Each row is a point on a landscape with many valleys, with its height.
From any point a ball rolls to the lowest of the 2 points nearest to it. It stops when none of these is lower. Distance is the straight distance between rows; heights are no part of it.
J_145: [120 148  67  83 134  80 161 109  75  88 126  71 150 158 132 129 159 132
 183  93 149 164 146 126 139 163  85 110]  height 701
J_611: [114 141  99  79 135 105  97 103 145  71 144 109 154 147 122 168 153 159
 198  77  97 102 134 188 158 116 124  99]  height 704
J_645: [175 147 129 145 113 167 134 118 143 137 162 142 105 104 124 123 162 181
  96 146 148  96 134 147 178 123 185 116]  height 291
J_41: [154  80  43 103 172  94  93  40 189  88 161 110 119 144 146 152 106 173
 165  99  91 112 151  90 125  88 150 135]  height 644
J_276: [120  95  88 176 149  96  89 126 156 162 108 140  77 107 200 115  84  97
 166 125  76 115 158 106  83 103 147 174]  height 528
J_389: [127 144 120 141 148 104 172 118  38 107 124  88 138 140 112 175 156  65
 147  91 179 148 105 137 162  79 113 155]  height 448
J_185: [110 177 107 135 107 138 135 145 130 180 148 173 124 136 129  87 122 162
  98 111 168 162  72 117 124  99 127 108]  height 200
J_269: [117 142 148 170 124 136 132 113 100 208 117 176 124  98 138  96  71 129
 146 168  83 158 102 134 111 119 100 119]  height 277
J_209: [119 147 201 186 141 125 115 128 107 113 139 166 109 125 126 128  93 187
 153 102 104 117  82 121  92  62 154 169]  height 263
J_937: [155 116  43 137 125 113 112 110 194  91 131 123 130 123 130 109  94 122
 124 136 133 141 153  86  94 155 100 100]  height 242
J_881: [ 83 109 125 163 141  97 134 116 121 113 117 104 115  73  99  83 159  96
  90 161 155 150  86 111 117 114 139  81]  height 159
J_412: [136 138  98  67 148 150 104 136 115 181 145 170  98 186 142 135 167 162
 118 107 128 100 162 118 113 128 173 156]  height 172
J_609: [139 138  60  97 117 120 146 127 171  77 109  92 167 134 131 164 109 163
 155  79 129 152 195 113 124 181 119 122]  height 787
J_700: [124 128 134 131 152 112 150  90  34  85 107  74 101 130 129 148 136  42
 129 134 185 145 129  92 148 108 115 154]  height 423
J_295: [153 145 133 116 139 190 116 142 128 132 136 165  90 151 144 138 158 152
  98 129 137  85 194 124 109 132 179 166]  height 199
J_401: [ 96 121 147 157  95 166 126 114 111 178  84 141  84 117 181  85  99  84
 125 172  90 169 125 110  99 151  95 124]  height 301
J_627: [154 134 179 103 154 179 118 160 123 163 133 174 125 162 124 165 136 154
 106 105 125  76 151 113 101 135 150 175]  height 229
J_21: [117 114 131 179 132 133 114  97 159 100  87 140  83 129 156 107  84 139
 134 113 106 114 149 119  65  93 167 118]  height 292
J_717: [ 94 114 184 130  83 180 157 166 138 122  86 126 127 125 123 135 181  82
  65 146 145 160 102 123 135 147  89 117]  height 145
J_514: [113 132  78 126 114 110 111 156 163 150 156 180 161 156 116 127 110 134
 167  90 108 130 123 158 113 127  95 121]  height 394
J_181: [139 133 139 107 123 165 107 133 197 128  80 109 145 167 136 163  50 154
 118  88 125 121 159  75  98 186 137 141]  height 841
J_213: [ 97 172 133 176 109 141 143 154 155 111 126 138 158 116 107  85  84 106
 116 123 139 174  83 103 102 129  75 114]  height 191
J_796: [109 166  99  97 109 117 130 178 130 133 129 142 140 144 109 115 142 152
 106 100 175 147  80 155 147 114 118  93]  height 175
J_631: [141 106  68 128 127 113 120 106 136  91 102  92 134 109 127 103 119 121
 112 131 179 147 144  69 125 161 107  99]  height 331
J_408: [147 132 141 173 160 126 137 119 119 138 152 120 150  71  72 111 166 131
  72 150 174 104  90  68 151 135 154 125]  height 154
J_508: [102 112 126 123  98 138 129 167 125 160 108 156 129 139 130  96 125  83
 108 142 130 139 113 129 117 149  83 108]  height 344
J_557: [123 138  91 159 124 106 121 149 171  75 135 118 153 116  94  95  95  96
 115 148 133 144 106  94  93 149  67 109]  height 79
J_225: [120  88  84 117 129 118 105 122 151 138 108 129  94 127 167  84 102  96
 117 164 119 119 162 114  98 147 139 108]  height 470
J_474: [ 89 120 188 198 141 101 126 109 111 109 115 150  97 115 145  94  90 150
 159 135  80 145  99 116  70  51 163 161]  height 282
J_228: [176 151 134 108 137 123 112 122 118 125 179  87 165 117 136 192 130 187
 172 106 119  90 126 209 186 137 145 144]  height 462
J_724: [110  81 151 126 160 129 108 117 102  93 112  73 142 112  93 114 144  51
 106 162 166 132  91  84 149 155  87 135]  height 269
J_317: [ 95 154 160 168 100 166 159 162 130 155 110 130 149 123 100 100 126 106
  79 119 166 158  60  95 118 116 116 112]  height 210
J_99: [114 152 147 186 112 137 137  97 133 128 113 174 111 118 129 103  71 135
 154 146  78 158 120 151  77 102 118  96]  height 251
J_846: [117 175 139 177  93 138 148 116 141 155 153 183 123 115 106  85 102 144
 121 146 123 161  90 125 112 101 141  83]  height 222
J_988: [102 121 102 150 135  99 103 128 163 140 146 164 101 112 148  67  96 107
 144 162  93 136 129 149 100 107 142 103]  height 445
J_98: [159 142 137  84 110 128 149 163 100 127 126  96 134 117 133 185 171 161
 129 127 160 135 127 216 192 136 117 124]  height 198
J_981: [135  67  75 136 165  68  96 102 165  75 124 119 121 149 125 127 133 130
 175 123  93  81 159  99  86  93 146 163]  height 593
J_608: [169 164 130 109 118 141 171 163  79 141 142  70 149 107 137 186 179 173
  90 114 190 145 114 159 209 126 118 171]  height 170
J_800: [115 105 129 102 128 137 126 164 123 191 139 151 144 144 120 107 158  87
  72 141 156 130  93  85 135 130  96 137]  height 365
J_559: [ 96  94 157  73 157 123 100 158 112 186 111 165 101 155 181 135 125  97
 127 127  84 110 141 146  81 106 135 162]  height 358
J_359: [154 133 183 136 120 157 136 167 145 112 125 134 125 117 121 140 122 139
 117 129 116  93 124 183 122 131 146 104]  height 202
J_931: [156 121 112  84 125 149 143 146 113 159 140 163 136 132 110 119 181 139
  74 138 175 123 134 103 155 124 132 136]  height 379
J_549: [109 106 123  76 134 130 133 179 107 126 130  92 186 157  94 122 154  88
 120 114 153 131  96 104 150 157  77 146]  height 249
J_434: [126 165  90 121 121 150  83 124 158 156 164 181 136 176 114 150 130 183
 161  67 125  91 148 124 131 121 161 149]  height 351
J_470: [156 156 143 130 101 102 171 152  60 134 163  71 145 120 156 186 134 103
 141 127 167 151 127 189 187 140  81 174]  height 500
J_623: [170 160  99  88 109 163 115 123 131 136 143 127 104 142 127 149 181 200
 118 113 158  98 139 163 202 119 171 117]  height 308
J_368: [158 135 133  94 112 144 153 135 115  77  97  41 145 119 151 192 115 128
 144 123 136 132 198 137 173 204 104 157]  height 596
J_983: [105 121 108 105 145 115  78 128 146 169 159 184 129 167 136 127 132 148
 158  91  99  87 116 148 120  91 163 146]  height 377
J_253: [132 116  85 131 156  90 132  84  78  87 114  78 116  97 137 104 128  89
 131 139 189 152 127  90 141 119 116 118]  height 387
J_616: [172 160 174 188 103 190 144 123 145 153 156 152 102 114 139 137 134 172
  92 133 106  87 135 137 119 115 197 129]  height 270
J_624: [110 110 132 148 170 133 129 135 118 149 130 112 154  95  78  98 155  99
  74 125 179 126  58  98 128 101 137 109]  height 113
J_323: [111 165  86  73 122  83 135  92  96  84 133  87 147 170 125 165 168 153
 204  94 115 141 144 175 151 157 109  90]  height 725
J_992: [122  85 147  85 168 146 139 127  81 121 120  79 178 138  97 145 171  58
 112 130 162 139  91  95 166 123  78 163]  height 289
J_51: [132 113 140 124 149 106  97 139 153  61 125 122 114 137 127 140 123 143
 163  99 106  78 134 165  94 105 151 128]  height 285
J_146: [ 76 123 143 172 131 105  96  99 133  81 111 138  72 125 189  99 101 164
 150  85 108 135 115 114  73  62 158 148]  height 302
J_899: [149 161 205 172 103 184 155  93 110 174 134 168 115 130 116 121 110 145
 104 157  80 124 130 109 107 109 190 130]  height 248
J_311: [137 111 120 130 124 120 134 137 137 160 154 183 131 126  97  99 143 130
 107 154 143 115 124 130 145 132 152 114]  height 395
J_775: [120 117 146 173  92 149 147  93 150 119  83 136  79 122 150 101 106 126
 101 146 103 130 163 116  77 137 171  83]  height 261
J_244: [162 125 129 119 149 107 109  97 121  48 128  88 103 116 144 155 118 144
 179 123 113  93 151 189 153 118 139 121]  height 352
J_541: [142 151 126 122 135 125 169 178 104 114 122  71 179  95  95 155 158 132
 109  98 195 143  89 147 186 114 119 144]  height 120
J_105: [114  91 200 127 146 110 139 117 133 128 142 128 115  81  85 111 160  90
  84 221 107 125 142 117 146 154 154 111]  height 146
J_679: [ 98 158  60  98 113 102 126 160 147  84 120 104 146 125 127 107 140 136
 139  87 167 175 113 153 125 128  90  83]  height 125
J_416: [154 122 165 124 105 149 157 163 115 105 112 106 129  89 131 151 154 123
 100 158 148 123 125 186 157 144 108 102]  height 153
J_707: [106 102 125 211 165  99 106  99 120 149  94 130  96  85 185 112  77 134
 178 143  57 138 131 105  74  76 112 181]  height 550
J_621: [124 139 103  46 129 120 115 168 114 204 146 160 126 191 141 125 147 138
 113 120 120 116 123 130 122 154 125 139]  height 143
J_346: [151 124  95 131 131 117 102 127 194 105 169 171 170 146  80 146 125 148
 165 104  98  99 127 153 143 109 125 121]  height 347
J_923: [107 118 199  84 131 159 137 141 138 162 136 165 108 126 128  89 158  91
  67 194 121 153 115 115 123 126 135 124]  height 330
J_582: [104 130  76 110 122  95 164 159 111  91 117  89 173 126  99 136 164 123
 144  79 173 162  94 148 167 111  96 118]  height 29
J_814: [119 115 169 133 146 181 125 107  78 234  90 146 123  96 160 112  91 151
 143 166  63 143 103 134 129 120  91 146]  height 297
J_991: [109 125 198 158 109 124 152 122 136 165 151 161 114 103  93  96 146 115
  84 196  86 134 125 110 114 141 182  96]  height 195
J_465: [176 112 116  85 119 128 159  99  92 107  92  80 138 153 141 171 114 130
 138 116 161 134 193  98 166 187 111 132]  height 642
J_436: [120 131 129 169 115 125 115 101 165 184 175 202 112 108 106  93 132 150
 112 159 114 127 140 119 145 106 205 108]  height 412
J_977: [127 123 163 129 159 162 110 129 107 203 129 198 112 152 145 130 107 149
 116 127 111 109 159 101 104 103 157 186]  height 258
J_493: [ 99  82 108  82 145  88  94 148 124 152 131 150 113 164 156 115 146 111
 164 104  87  88 142 160  95 109 145 142]  height 381
J_613: [126 126 108 142 115 148 106 137 170 122  78 128 125 158 148 132  64 117
 137 117 117 127 167  91  78 168 104 135]  height 858
J_318: [151 151 155  85 117 116 160 157  65  90 132  52 153 124 140 171 130 119
 157 139 130 140 150 174 169 189  81 157]  height 540
J_759: [170 124 129 135 148 108 139 132 114 116 165 114 172 102  74 118 140 118
 115 145 174 114 101 110 165 143 117 121]  height 207
J_861: [146 160 123  91 122 145 113 155 142 141 148 164 138 161 109 148 144 177
 137  91 142  97 127 167 146 132 160 116]  height 326
J_903: [ 97 118 200 109 116 184 122 129 121 178  96 172 104 149 150 109 111  87
 110 177  92 155 119 128 105 128  99 136]  height 317
J_172: [131 108 174 151  86 176 146 150 153  90  85  93 122 110 133 138 144 100
  86 158 135 131 151 141 126 174 105  90]  height 78
J_236: [113 142 116 161 138 127  96  97 165 165 174 203 114 123 124  99  89 148
 150 140  92 127 106 138 127  76 166 127]  height 427
J_647: [111  94 170  76 155 135 119 143 137 178 139 178 108 139 146  99 134 105
  99 178  99 128 143 142 114 105 172 136]  height 342
J_477: [121 130 179 154 104 179 171 170 137 148 110 111 157  94  98 145 187 113
  43 122 168 141  78 106 155 124 123 120]  height 179
J_915: [172 130 109 144 129 105 130 136 161  83 174 141 173 106  67 135 125 133
 150 140 135 107 120 152 158 139  97 111]  height 280
J_720: [123 110  62  91 157 101  85  55 157  55 144 100 125 152 142 154 140 163
 192  85  91 101 154 131 125 105 128 112]  height 677
J_111: [179 153 128 122 115 116 151 132  87 152 180  85 183 116 153 193 109 161
 150 136 143 123 141 200 189 163 106 178]  height 509
J_130: [134 105 197 144 137 130 130 122 127  96 138  97 128  84  77 119 152  89
  88 197 136 113 100 101 154 168 102 118]  height 206
J_196: [ 97  67  97 177 143  77  80 123 165 115 127 157 108 129 149 110 114 104
 168 127  79  96 144 116  88  80 148 169]  height 554
J_272: [149 133  87 108 121  98 172  80  56 112 113  71 126 174 150 141 131 123
 156  93 174 164 172  78 157 162  96 136]  height 673
J_165: [160 135 114  92 134 132 134 129 197  99 100  99 160 132 129 181  73 183
 130  71 135 129 163 103 114 162 150 116]  height 818
J_227: [136 165 201 168  88 178 160 112 125 177 149 158 112 114 102 109 153 127
  59 168 116 129 116  80 122 146 159 118]  height 226
J_257: [117 132 177 144 135 134 115 142 134 121 126 168 106 142 129 124 103 146
 144 113 102  97 109 164  91  96 166 125]  height 237
J_37: [ 76 116 149 155 103 141 117 135 121 164 114 125 102 109 143  73 129  59
  86 165 121 162  81  89 105 139  91 119]  height 321
J_850: [124 110 121 158 118 117 138 101 148  86 110 116  93  84 122  88 131 120
 106 172 129 134 144 120 112 140 158  70]  height 217
J_725: [102 136 129 165 138 137  99 132 144 126  73 141 134 137 134 152  53 127
 176 112  85 133 153 123  66 132  75 162]  height 872
J_124: [115 133 109  65 125 111 122 186 125 142 134 124 162 172 116 118 144 118
 140 110 125 123 114 145 119 171  98 111]  height 194
J_175: [127 140  61  81 127 101 138  75 138  83 113  78 153 155 146 178 149 179
 194  63 125 148 184 139 138 171 129 103]  height 753
J_691: [138  85  81 161 146  95 100  98 190 156 118 128  92 112 168 101  94 113
 125 163  99 117 173  91  96 121 180 128]  height 498
J_730: [144 144 126 137  98  94 184 125  43  96 138  91 119 147 139 175 167  76
 153 108 166 161 148 144 178 125  88 158]  height 472
J_970: [157 169 124 107 123 103 133 116 104  72 157  76 139 113 138 173 124 144
 190 112 133 133 132 210 174 139 105 124]  height 413

Where does a ball stop that starts at each point below?
J_181 -> J_557
J_988 -> J_401
J_983 -> J_105
J_814 -> J_582
J_228 -> J_172
J_465 -> J_557
J_725 -> J_582
J_707 -> J_172

Call two points neighbours if one is among the 2 nearest of the other. Go from one point of each pair to the other, from neighbour to neighbour, staying as low as possible. Name the highest point that can't be avoided.
J_557, J_624 -> J_146
J_557, J_401 -> J_903
J_172, J_582 -> J_98
J_582, J_557 -> J_317
J_621, J_105 -> J_992
